A landscape with many valleys, sampled at points; each row gives a point and its height.
A ball rolls from a point to the lowest of its 2 nearest points, and stops where none of them is lower. Distance is the straight distance between rows; heights are no part of it.
<1806> h=270: [ -6 -23 -21 -24 -40 -38  59  30  17 -37   3  -1 -21  33  -7  -1  35 -50
 -12 -16   2 -34  33  52]
<1507> h=313: [  4 -22  20 -10  13 -56  33 -30  12  35  54 -17 -27   6   0  14   0   8
 -46  -1 -29 -20  -5  50]
<1256> h=278: [-15  14 -16  23  31  19  -3 -47 -11 -41 -15  -7  -4  38  44   9  -9 -46
   0  14  -7   0  31 -21]
<412> h=384: [ 15  10  -3 -35 -38   0  51  35   6  -7  26  16   8  30 -21 -46  32 -28
  -7 -11 -17 -27   7  21]
<542> h=424: [ 21   8   0 -43 -30   0  44  36  12  -2  -4 -22  30  14  -3 -21  19 -12
 -25  -1   7  14  33   4]
<853> h=219: [ 29  26  29  31  31  16 -42 -40  15  -4   8 -18  48  -9  40 -15 -20 -20
 -20  -5 -14  53  15  12]
<881> h=226: [-12 -16 -10  68  -8   1 -39  -3  17   5 -13  -4 -46  36 -39 -12   7 -34
  15   7   7 -10 -14 -27]
<208> h=214: [ 23  11   1  -5   2   0 -14  -6  30  23  16 -47  39  14  -4   3   0  11
   3  10   5  49   9   5]
<1583> h=477: [-57 -10 -53 -42   2   4  36  19 -55 -30  -7  54  -7  18 -41  -2   4 -17
  18  11  10 -36  -2 -43]
<369> h=289: [-26   3 -26 -18  36  14  74  -3 -36  -4 -12  58   7 -24  39  20 -31   3
  10  19 -16 -36  24 -44]
<1528> h=446: [ 21  21  17 -24 -32 -39   9 -28  47  -8  27 -31  38  25  -7 -16  18 -12
 -29   4  15  21  28  30]
<1604> h=281: [  7  -1   6  -6  38  -8 -37 -24  21  13  -4 -42  -3 -31  34  38   0  38
  35   5 -21  37 -21  25]
<1749> h=262: [  4 -32  -5 -33 -16 -29  40  31  23  45  33 -45  -3  -2 -16  21  17  33
 -10   6   7   8  -8  23]
<1130> h=326: [ -2  -5   9 -22 -19 -55  40  -6  23  31  27 -32 -21  39 -64  54  22  41
 -23 -12  20  21   1  26]
<739> h=268: [ -4 -29 -29 -35  -7 -22 -11  21  21 -37  -5 -57  10  25  32  52  10  20
   2  22  39  41  15   6]
<1365> h=327: [  8  -9  36  17  34   0   7 -27 -10  61  28  -2   0 -40  24 -25 -11  -6
   2 -10 -26   3 -41  30]
<599> h=234: [ 14  30 -27 -18 -18  39 -68   7 -47 -15 -61 -16  -1 -41  20  11 -21  46
  63  -2  24   0   4  -5]
<446> h=123: [-20 -73  20 -21  -7   0  31  25  42 -22 -21   0  46 -31  63  42  -9  36
 -55   1 -10  33  18  15]
<705> h=252: [-21 -17 -28 -31  -1  13  76  58 -34 -13  14  48   3 -25  -5  10 -22  -8
   3  23 -16 -66  -1 -23]
<1470> h=61: [-10 -11 -16 -49 -22  11  -6  31 -31  11 -29 -25 -13 -82  57  23 -25  61
  44   9 -11 -19  -6  28]
<509> h=488: [-31 -14 -31   5 -29  36 -23  33 -35 -10 -20  22 -31  10 -50 -30  -5  -4
  38  -4  29 -28 -33 -57]
<250> h=418: [-56 -12 -19  25  28  16   7 -19 -27  19  -4  -1 -36 -26   9   7 -13 -11
  50   0 -23 -39 -34  -8]
<1320> h=441: [  9 -12 -20 -56 -19  12  53  61 -19   0 -18  -5   9 -23  29   1 -13  -2
 -20   5  23  -7  25 -10]
<1608> h=102: [-15  -3 -23 -42 -10   7 -17   0 -26  11 -26 -36 -23 -62  45  22 -20  51
  63   6  -6 -24 -15  11]
<1698> h=280: [  2  34  16  11  32  24  46 -22 -24   8 -13  70  38   9   5 -15 -11 -14
  -1   5  -5  -9  29 -66]
<349> h=136: [ -8  17 -24 -36   8  34  21   4 -59  -6 -45  32  -8 -47  49  18 -41  46
  46   2  11 -30  11 -40]
<1255> h=358: [  4  -1  45  25  23 -37 -22 -64 -18  32  33 -16 -50  30 -47  19  17 -12
 -51 -27  -9 -15  -9  37]
<1082> h=256: [ -2  29  15  18  32  45  30  -2 -24  16  -7  35  29 -17   7 -23 -15 -13
  12  -5 -15  -9   4 -46]
<943> h=355: [ 12  10   7  37   9  29 -51  16   6  39 -19 -24  -3 -25 -20  -7   2   2
  37   1  -1  12 -15 -15]
<471> h=476: [ 36 -13  -5  23 -36  -3 -39  22  31  20 -14 -14  -8  41 -88 -30  27 -16
  -7  -1  15   8 -21  -8]
<1586> h=311: [ 18  23 -18   6   8   3 -71   9  16   6 -28 -32  42 -25 -11  41  -8  72
  54   9  10  55 -28  12]
<45> h=233: [  9  14  -2 -20 -34 -31  25 -31  30 -50   5 -19   1  46   9  -9  21 -51
 -27  -2   9   2  48  37]
<727> h=124: [-12 -55  42  -1  14 -25  37   4  52   5  25   4  25 -48  61  36 -21  64
 -32  11  -9  62 -19  52]
<1448> h=188: [ 20  -6 -23 -51 -33   9  19  48  11  23   6 -45  17   8 -39 -14  24   7
   8   4  33  19  -4  -8]
<679> h=144: [-14  43  21  13  11  12  36 -48  -5 -35   3  41  28  33  13 -33  -8 -44
 -25  -4  -8 -13  36 -26]
<596> h=165: [-19  27  -3  -3  11   3  65 -36 -13 -46  -6  35   4  43  18  -7   2 -48
 -15   9  -1 -15  46 -19]
<1672> h=227: [-16  -7 -45 -41  -9  30  58  62 -53  -2   8  33  -7 -25  -1  -1 -20   7
  20  12   4 -58  -8 -29]
<60> h=626: [ 28  -2  65  55   8 -16 -48  -8   3  53  14  -1 -62  10 -72   2  14   4
 -26 -28   0   9 -24   2]
<1677> h=368: [ 15 -16  28  10  60 -31   7 -71 -24  54  34  11 -39 -45  40  14 -18 -10
 -17 -10 -35  13 -46  69]
<691> h=249: [ 11  24  30 -19  13 -42  19 -52  24   6  65   3  20 -30  16 -42   4 -15
 -57 -21  -7 -38 -20  53]
<135> h=183: [-26   3 -18 -18  11  -6  63 -11 -13 -45 -12  14  -8  30  44   9 -10 -37
 -18  12   4 -19  42 -14]
<1189> h=120: [  9  15  -6 -47  15  36  22  22 -33 -10 -47  15 -10 -62  69  17 -37  52
  25  -2  -3 -13  19 -17]
<1286> h=416: [ 19  -4 -39  23  -9 -14 -60 -28  26  -9  -6 -47   4  63 -18  23   9 -16
 -14  12  14  38  15  14]
<1445> h=546: [ 23   4   5  58 -22  29 -55  64  20  25 -24   7 -26 -15 -47 -31  -1  -1
  27   1  15  12 -24 -39]
<325> h=187: [ 16  37  31  -8   2   6  26 -39  15  -7  34 -14  40 -11  33 -54  -9 -25
 -40 -15 -11  -5  20  15]
<1306> h=290: [-10 -21 -18 -26 -36 -33  61  39  14 -26  25  11 -30  27 -12   3  31 -40
  -7   3 -18 -52   6  49]
<831> h=430: [  7 -23   0 -38 -26   4  73  72   1   2  -1   7  19 -16  22  -6  -7 -13
 -48  10  -3 -29  28  15]
<1412> h=338: [ -4 -10   8  58  26  -6 -59 -36   9  29 -12 -28 -54  22 -19  28   5 -11
   7 -10  -8   0 -14   4]
<1276> h=203: [  0  13  12   1   0 -32   4 -65  28 -23  31 -30   1  28  34 -17   7 -34
 -29  -6  -8 -16  21  26]
<1302> h=154: [ -2 -48  -3 -24 -38 -48  60  63  24  23  21  -8  -7  -4 -19  25  14  -4
 -41  17 -12 -44   2  53]
<1668> h=296: [-14  19  -3  -3  52  17  53 -31 -30   5 -14  70  25  -6  22   6 -20  -8
  11  11 -11 -21  27 -68]
<944> h=472: [-33 -13 -42 -49  16 -21  59  37 -61 -38 -21  63 -21  16   5   8 -15  -1
  -3  12  60 -40  34 -26]
<105> h=185: [ -6 -54  -9 -32 -34 -29  54  70  21  32   7 -22   8 -26   2  25  -1  10
 -37  17   0 -28  -2  33]
<514> h=257: [  6 -12  14 -42  27  18  18  16  20 -26 -23 -16  11 -56  77  27 -21  46
   0  -1 -21  44  19   1]
<364> h=442: [ 22  22  -8   6 -29 -26 -22 -44  35 -18  22 -37  33  46 -12 -12  18 -22
 -30   8   9  30  28  30]
<328> h=168: [-10   6 -35 -37   9  22  43  18 -67  -2 -23  55  -1 -30  24  16 -43  34
  38   0  28 -38  15 -54]
<870> h=272: [  8   9  21 -23  37  29  34   0   9  -1  -2  -9  16 -42  75  -2 -28   9
  -6  -3 -27  32  22  -2]
<322> h=239: [  2  -7  22 -23  34  -4  -6   5  30 -37 -13 -29  20 -60  68  33 -10  57
  22  10 -23  55  -9  15]
<398> h=295: [-24  -3 -14  27  24   0  -6 -35   1  -7  -1 -32 -23  25  34  10  -4 -33
   9   8 -13  -6   7  -1]
<1362> h=146: [ -3 -39  40  -2  29 -34  20 -31  39  -2  46 -13   8 -41  63  28 -12  48
 -27   2 -11  58 -13  49]
<1152> h=211: [ 22  23  43   7  24  -3  -8 -45  13  22  44 -16  40 -22  23 -61  -7 -16
 -35 -15   3   6  -3  21]
<1243> h=217: [-13 -46 -23 -46 -34 -27  34  57  10  -1  -9 -33   1  -5  18  29  14   5
 -30  15  21 -10  15  20]
<1167> h=429: [ 39  21  15   3 -57 -16 -22  -6  40  -5  13  -1   9  53 -72 -49  40 -24
 -13 -25   3  -4   1  32]
<521> h=421: [ 17  -7  13 -35 -39  -3  81  62   9  -9  14  17  24 -10   9 -21   7 -15
 -41   0 -20 -27  22  25]
<1637> h=166: [ -5  38  17  -5   1   5  53 -32  -4 -25  27  23  23   2  32 -46 -10 -41
 -33  -4 -21 -25  27  -5]
<1195> h=255: [-54   3  -9  19  24  16   5 -19 -37 -16 -19  48   3  10 -18   8  -1 -35
  18  16  -2 -10  11 -72]
<623> h=242: [ 17  29  47  18   2 -13 -21 -29  18  17  46   7  32 -11  -7 -69  12 -22
 -39 -18   6 -18 -16  18]
<1644> h=172: [ 16   8 -18  -2  -3  21 -17   0  10   7  -8 -41  17  23  -6  -2   3 -18
   7   8   7  22  16  -8]
<594> h=298: [ -4 -19  -3 -31 -11 -44  47  20  19  44  35 -34  -9  17 -51  54  20  62
 -12  -2  18  13 -11  18]
<750> h=436: [-36   1 -21  12  10  35   4   6 -30  24 -14   1 -19 -29  -1  -3 -12   1
  50   0 -12 -41 -26 -20]
<421> h=263: [  6   5 -25 -31 -20  36  27  52 -21  25   4  -8  -5  -3 -21 -29  10  -1
  24  -6  -3 -26 -14 -19]
<883> h=181: [-11   5 -24  55  -4  30 -36   6   0  -9 -26   2 -13  26 -18 -12  -1 -42
  10   8  12   4   8 -36]
<1183> h=404: [ 35  19  11  -4 -47 -45 -12 -40  39   5  24 -19   7  55 -77 -13  38  -5
 -25 -24  10  -2   7  44]
<916> h=170: [  4  25 -27  47  -2  47 -53  28 -34  -8 -60  46  -6 -20 -21   0 -32  -2
  27   5  31   8   8 -62]
<61> h=509: [-21 -14 -13  44 -26  23 -34  39  -2  -1 -21  22 -39  13 -56 -29   8 -11
  30   7  18 -13 -32 -57]
<430> h=300: [  4 -10  15  -3  27   2  24 -17   3  27  27 -26   5 -29  35 -14 -12  -8
  -1  -4 -28   7  -6  20]
<1450> h=356: [  3 -14 -11  55  36 -13 -77 -46  17  18 -23 -38 -46  19 -11  51   4   5
  14  -1  -1  13 -12  11]
<681> h=353: [ -5   3  -5 -20 -39 -10  39  10  15 -18  44  30  -7  41 -26 -40  32 -33
   7 -23 -33 -54  -9  41]
<1194> h=218: [  2  32   9   3 -26 -26  13 -57  26 -47  24  -9  16  39  18 -34  14 -49
 -33 -14   3 -21  38  33]
<1078> h=425: [-54  -9   6  18 -25   4   1   3   2 -26   4  60  -7  47 -55 -30  34 -43
  13   7 -31 -32 -24 -27]
<581> h=259: [ 24  11   7  26   9  -5 -43 -10  33  27  10 -30  48  11 -13  28  -3  37
  18   6   5  70  -8  16]
<611> h=269: [ 15 -15 -35  56 -24   0 -66  12  17   1 -32 -16 -42  35 -46 -11  -2 -24
   0   4  21  12 -15 -18]
<1033> h=104: [-20 -61  35  -8   0  -5  34  25  51  -7   6  -5  44 -49  70  34 -21  50
 -45   2 -12  53   2  31]
<1814> h=230: [-13  16  -1  -6  18  42  39  11 -23  10   1   9  12 -17  18 -17 -17 -14
  10  -2 -26 -23   5 -32]
<602> h=395: [ 17 -13 -58  36  -5  -3 -94 -10  16  -6 -33 -39 -19  42 -23  34  -2  -4
  -1   7  22  29  -2   1]
<588> h=169: [-51   4 -36  -4  -7  25 -34 -32 -66 -24 -44   7 -36 -37  43  21 -32  20
  70   1   6 -29  -1 -13]
<410> h=461: [-21 -23 -42 -49  -3 -18  58  71 -43 -34 -28  32 -13   7   7   6 -10  -6
 -29  -3  52 -39  36  -3]
<1504> h=323: [-18   5  11  58  10  21 -32   4  -7  24 -12  -3 -24 -12  -2 -22   3 -18
  34  -3  -3  -9 -21 -22]
<1278> h=273: [ 29  -5  -7  29  -6  -7 -55   8  23  54 -10 -29  -3  18 -69  31   3  35
   7   0  17  48 -18  -1]
<307> h=141: [ -8 -65   4 -33  -3   4  28  39  14 -25 -34  -8  30 -28  71  42 -13  21
 -58   1   8  10  31   1]
<1049> h=435: [ 17  11   9 -37 -27  -9  27   4  30  -5  19 -34  45  16   9 -19  12 -13
 -29   7  -1  23  34  19]
<1835> h=213: [-26  13 -38  -8  24  26 -10 -30 -70 -21 -50  55  -7  -5  15  23 -31  14
  47   6  30 -14  21 -58]
<301> h=274: [  9  15  24 -19 -18 -37  41 -24  21   4  57  -1   3  -6   5 -39  14 -18
 -40 -11 -21 -48  -5  51]
<809> h=471: [-41 -13 -33  -6 -24  35 -22  11 -62  -3 -22  18 -20 -18 -33 -15 -18   7
  59  -6  27 -28 -25 -44]
<1372> h=243: [-18 -50 -17 -48 -24 -30   5  47  11 -17 -19 -44   8   3  32  50  13  24
 -21   8  48  18  12  13]
<648> h=163: [ 29  23  24  29  43  -7 -49 -23  29  -7  -3 -16  54 -19  36  22  -7  31
  17   8 -25  80 -17  29]
<176> h=357: [ -1  36  23  17 -14  25  25   3 -15 -14   0  58  30  34 -32 -51   8 -42
  -9 -15 -15 -17  15 -38]
<1028> h=337: [ 13  40  25  33 -32  25  -4   3   8 -21   8  38  24  41 -36 -57  15 -42
 -18 -15  -2 -11  11 -24]
<440> h=182: [-16 -16 -30 -32  16  16  35  15 -20 -30 -24  -6 -16  -9  62  26 -23  -3
   0   6  11 -15  26 -19]
<313> h=482: [-41   2 -49 -45  10  -9  42  13 -61 -36 -15  54 -18  22 -25  -1 -10  -8
  13   9  46 -29  14 -35]
<949> h=254: [ 13  29 -19 -35  -5  32 -52  12 -25 -16 -48 -30  16 -37  28  25 -17  46
  57  12  13  22   6  -9]
<1689> h=672: [ 10  20  37  -2 -23  -7   0  -8  15  10  45  30  10  23 -43 -62  32 -14
 -18 -31 -22 -48 -28  33]
<636> h=297: [ 16  18   2  25  24 -10 -45 -11  29  21  -7 -28  37  -3 -19  47  -1  67
  37   0   9  66 -27  21]
<1801> h=209: [ 26  -9 -24   0 -17   3 -41   9  14  37 -14 -44   0  20 -56   3  18  15
  22  -3  16  15 -17  -9]
<1220> h=334: [  4  -7  26  -6  13 -46  10 -64   6  29  46 -26 -43  29 -26  18  19  -3
 -49 -18 -17 -27  -1  52]
<314> h=462: [-63 -25 -31 -42 -11  10  20  23 -39 -33   1  72  -5  28 -65  -5  22 -30
  26  16 -13 -31 -20 -42]
<1652> h=312: [ -9 -16  -4  27  33  -6 -25 -42   6  20   5 -43 -30  17  16  19   6 -15
  18   0 -17  -7  -5   9]
<1116> h=135: [-15  15 -22  43   0  37 -28  24 -23 -11 -38  54  -3   3 -41 -14 -12 -17
  15   8  24   3   9 -80]
<770> h=408: [ 13  -6 -16 -42 -40 -17  40  28  19  -3   8 -20   2  31 -28 -19  37 -19
  -7   1  10  -1  19  26]
<1768> h=349: [ 18 -22  25   7  42 -15  22 -33 -15  58  46  11 -19 -52  33 -17 -20  -2
  -9  -2 -34  -2 -44  59]
<125> h=184: [  2  -2  20 -14   1 -37  16 -49  42 -23  42 -34  15   9  55   1   8  -4
 -46   7  -2  18  28  31]
<858> h=264: [ 18  25 -10  -1  31  17  22 -46  -2 -49 -12  14  14  39  48   9 -19 -30
 -20   9   4  13  54 -25]
<1510> h=235: [ 24  32  32  12  32  26 -15 -44   8 -22   4 -10  37  -4  56 -19 -26 -15
 -20   4 -20  33  32  -9]
<1143> h=528: [ 11  -7   7  52 -26  26 -38  50  17  17  -8  16 -32   7 -57 -35   8 -12
  21   0   7  -7 -32 -49]
<1587> h=455: [ 39  -1  -4  -2 -49  -4 -29  22  30  13  -1  -9   4  57 -91 -43  37 -11
  -5 -12  -4   9 -13  12]
<820> h=271: [-56  -4  12  47   8  13  -7 -12 -19 -14  -8  53   2   6 -20  -6   9 -47
  15  14 -15  -9  -2 -64]
<443> h=377: [  3  -9 -38  52   8  -1 -92 -17  10  -4 -38 -37 -29  12  -3  31  -5  -4
  24   6   8   8  -6   2]
<1158> h=612: [ 38   0  52  69 -11 -26 -55  21  22  38  25  17 -73  15 -77  -9   1   8
 -33 -11   1  15 -25  -7]
<577> h=363: [-16 -17  17  67  21  -5 -29 -28  -4  40   1  -5 -64  18 -23   6  12 -19
   7  -9 -10 -27 -26   0]
<1655> h=207: [-12  10 -24 -15  12  32  38  11 -31  -7 -14   7   1   1  29  -2 -15  -9
  10   2   3 -16  20 -33]
<1817> h=445: [-62 -21  -8 -16 -15   4   1  13 -13 -40 -10  79  -3  40 -72 -14  30 -44
  16   6 -23 -25 -18 -44]
<1581> h=277: [ 26  38  49  48 -14   7 -27  -4  16  12  29  11  27   3 -18 -65   9 -27
 -28 -20   0  -6  -4  -5]
<175> h=383: [ 17 -14  48  18  61 -29 -19 -79 -26  42  22   1 -34 -35  29  22  -5   6
 -19 -14 -14  31 -37  58]
<1469> h=348: [ 23  21  -8  26  12  16 -74  13  14  32 -35 -30  21 -30 -13  14   0  32
  42   5  -1  46 -18   3]
<1785> h=351: [  6   4  21  -9 -11 -51  14 -34  15  34  35 -32 -11  43 -64  37  23  24
 -28  -9   7  18   1  31]
<1061> h=381: [ 20   1  -3 -19 -33 -45  11 -27  36   5  25 -31 -10  54 -54  11  39   4
 -22  -7  11   4   8  43]
<586> h=568: [ 37   8  25  71  -9  16 -65  45  28  47  -1  -5 -14 -10 -41 -26   0   3
   7   3   2  35 -17 -17]
<767> h=199: [ 22   6  20  15  41 -19 -20 -29  40 -48  13 -26  50 -14  44  38 -13  58
  22  11 -23  82 -14  16]
<718> h=250: [ 27  32  11   1  38  35  16 -40 -12 -26 -17   7  21  13  67   0 -34 -15
 -19   0 -11  23  38 -33]
<991> h=112: [ 25  25  47  34  56  -9 -65 -29  15  15 -22  -2  28 -44  32  15  12  40
  18   9 -15  80 -47  45]
<1466> h=398: [  9 -10  59  39  45 -21 -28 -53 -24  52  18   0 -44 -13  -2  10   3  -4
 -22 -24  -9  10 -36  36]
<361> h=167: [ -3 -21  35  -4  19 -32  15 -46  42  -9  45 -29   8 -14  66  18   3  24
 -41  10 -14  33   3  40]
<1670> h=221: [ 20 -12  24 -10  28 -16  -3   6  41 -64  -4 -33  43 -42  57  54   0  68
  27   8 -15  75 -13   4]
<827> h=659: [ 14   7  45  16  -3 -18 -12 -17   6  36  49  15 -16  23 -40 -48  32 -12
 -20 -31 -14 -44 -32  23]
<1743> h=258: [  7   6  12 -23  43 -11 -20 -10  15 -25 -25 -35  13 -56  47  43   4  68
  41  10 -24  44 -29  24]
<1157> h=145: [ 23  -5 -37 -41 -28  17 -21  41   2  23  -7 -42  12   8 -54  -8  17  11
  21   1  33  12  -7  -8]
<688> h=253: [ -5  -1 -18 -30 -32 -25  52  17  16 -47  -6  -4 -12  43   8  -6  32 -55
 -20  -8  18 -11  44  40]
<492> h=685: [  4  18  49  15 -40   4 -16   6  28   1  38  60   3  34 -41 -63  39 -18
  -8 -36 -20 -49 -38  16]
<269> h=260: [  1 -36 -16 -24  -9 -27 -24  21  26 -68  -6 -47  25  12  46  70   2  34
   2  18  35  51  15 -10]
<1180> h=451: [  5 -15 -29 -58  -6   8  55  66 -33 -13 -32  26  -8  -4  23   4 -12   7
 -23  -1  52 -23  40 -19]
<1488> h=591: [ 49   3  36  59 -23 -12 -60  30  33  54  12   7 -31   9 -72 -25   7   8
 -17  -6   6  26 -23  -7]
<1451> h=204: [  9  12  32  -6  19 -48 -15 -82  42 -11  55 -28  22   5  36 -11  -1   0
 -52  -2   9  19   2  43]
<465> h=641: [ 24  -4  63  43  10 -22 -29 -12  -5  53  42  12 -46  11 -51 -20  20  -6
 -28 -30  -4 -18 -36  14]
<130> h=195: [-26  -9 -46 -48  -5  18  47  43 -69  -5  -9  48 -11 -21   2   3 -31  20
  26   7  29 -46   7 -41]
<380> h=240: [  6 -41  14  -8   6 -31  -2  12  41 -79  -3 -40  33 -12  58  66  -2  55
   1   4   8  58  -6  -8]
<1385> h=142: [-36   4 -29 -27 -11  19 -17 -10 -54  -9 -30 -12 -36 -48  46  18 -24  30
  63   9  -4 -36  -9   3]
<12> h=95: [ -7 -10 -15 -48  -8  24  16  37 -36  -8 -36  -7 -14 -74  68  25 -35  56
  20   4  -3 -23   8   5]
<936> h=228: [  5  -9 -15 -40 -26 -15  23  35  22  33  20 -47  15   3 -22  14  16  28
   5  12  25  21  -9   4]
<1233> h=225: [ 12  18  35  -9  21 -53  -8 -82  33   6  64 -13  20 -10   2 -23   7  -7
 -61 -20  15 -10  -8  48]
<41> h=279: [ 22  22 -32 -18  -8  28 -75  16  -2 -13 -48 -38  36 -36   4  28  -6  56
  53  14  10  48  -9   0]
<865> h=275: [-29 -11 -27 -21  13   7  88  26 -37 -14   3  67   6 -29  17  24 -37   1
 -15  33 -21 -49  16 -36]
<1692> h=174: [ -8  20  -9   6   6  40   8  24 -37  -4 -28  45   9  20 -39 -24   0 -14
  16  -1  19 -14   3 -69]
<1845> h=324: [ 34  -7 -20  55 -27 -13 -76  21  32  46 -17 -15 -22  21 -79  17   2  19
 -13   2  20  45 -16  -9]
<657> h=198: [  6  32 -31  20   7  46 -50   6 -41 -19 -62  20   0 -18  13  11 -36  14
  41   0  22   4  16 -36]
<603> h=216: [  6  41 -25   6  -2  34 -63  -3 -57 -27 -77  16 -10 -31  25  12 -23  32
  58   0  21  -3   8 -24]
<565> h=454: [-35   4 -16  12  -6  49 -18  18 -52  16 -35  18 -16 -44  -9 -11 -13   7
  62  -4   4 -36 -28 -45]
<1824> h=293: [  3 -12  27 -19 -16 -52  45  -9  29  15  54 -11  -6 -14   9 -11   8  -1
 -57   0 -20 -28   4  61]
<370> h=294: [-44   0  12  55   8  27 -13  -2 -13   5  -7  27 -12  -1 -15 -16   8 -31
  30   4 -12 -15 -21 -46]
<1837> h=309: [ 21  34  44  56 -39  14 -31  18  25  -9  22  36  13  19 -38 -73  14 -33
 -23 -15   0 -13   1 -17]
<724> h=194: [-56   0 -35 -14   0  19 -17 -30 -72 -23 -44  42 -16 -27  14  22 -27   4
  59   9  16 -21   6 -51]
<1260> h=407: [ 16  -4  11 -38 -44 -11  66  54  19   6  45  12  15   1  -6 -34  23 -13
 -32  -2 -33 -48   7  38]
<1766> h=261: [-13 -12 -39 -43 -18  39  27  51 -40  14   1  -2  -6 -26  -9  -8  -6   9
  30   0   5 -43 -11 -20]
<1044> h=392: [-38 -29 -10  45  35  -2  -9 -27 -16  40  10  -1 -55   3 -11   9  11 -15
  29   1 -26 -42 -32  -1]
<1162> h=138: [  4  10 -37   1   0  33 -26   2  -9 -10 -20 -28  -5  27  -8  -5   0 -28
  16   9  22   5   9 -22]
<1596> h=304: [ 34 -14 -44  53 -33  -5 -78  31  29  17 -36 -18 -29  23 -67  -8  -5  -7
 -13   4  21  32 -14  -7]
<1422> h=58: [ 14  34  25  20  54  13 -57 -11   5  -3 -47 -18  22 -54  43   7   3  29
  32   7 -29  50 -37  31]
<1065> h=378: [-19  18   8   3 -14  16  48   2 -11 -13  25  45  16  33 -19 -36  17 -35
   1   0 -32 -30   5 -15]
<950> h=325: [-16  -4 -19 -25 -47 -17  60  29  17 -28  41  49 -20  34 -31 -15  25 -35
   8  -6 -42 -66  -7  49]
<794> h=400: [-37   7  22  17 -23   9  12  -6  -6 -15  30  59  10  30 -35 -40  30 -40
  -4 -12 -38 -44 -15 -12]
<1137> h=428: [ 29   4 -20  25  -7 -19 -53 -46  33 -19  15 -38  21  50  -7  17   8 -23
 -22  11  -3  42  26  23]
<1588> h=382: [  1 -14  43  35  50 -19 -25 -54 -32  48  22  -8 -60   3 -27  31   4 -10
 -19 -29 -20  -7 -25  37]
<780> h=197: [ 29  25  32  40  34   4 -62 -26  17   8   1 -18  46 -18  32  -6 -15   1
  -1   2 -16  65  -4  25]
<13> h=285: [  8  -8  25 -14  27   9  30 -10  13  16  19 -18   8 -47  63  -7 -16   7
 -15   2 -30  34   7  29]
<1717> h=215: [ -1  13 -13  -7  -7  45  15  31 -23  12  -7  13   9  21 -33 -35   6 -27
   5 -10   4 -14  -7 -40]
<474> h=160: [ -7 -37 -10 -38   1  11  26  34  -1 -31 -27 -13  -4 -19  68  38 -25  18
 -28   4  14   4  34  -9]
<653> h=231: [-23  10 -32   3  31  27  -1 -15 -43 -10 -43  54   0   8  -6  14 -21  -8
  30  12  28 -18  19 -71]

Two balls start at each pair of points below. Name the first point that both come to, or write none.
<1689>, <1824> | none
<865>, <1766> | <1672>
<950>, <1817> | none
<1255>, <1276> | <125>

For each start below, name the point where the ball stops.
<369> | <1470>
<586> | <1412>
<1583> | <679>
<410> | <1033>
<1130> | <1157>
<943> | <1470>
<565> | <1412>
<364> | <1412>
<1528> | <1033>
<41> | <1116>
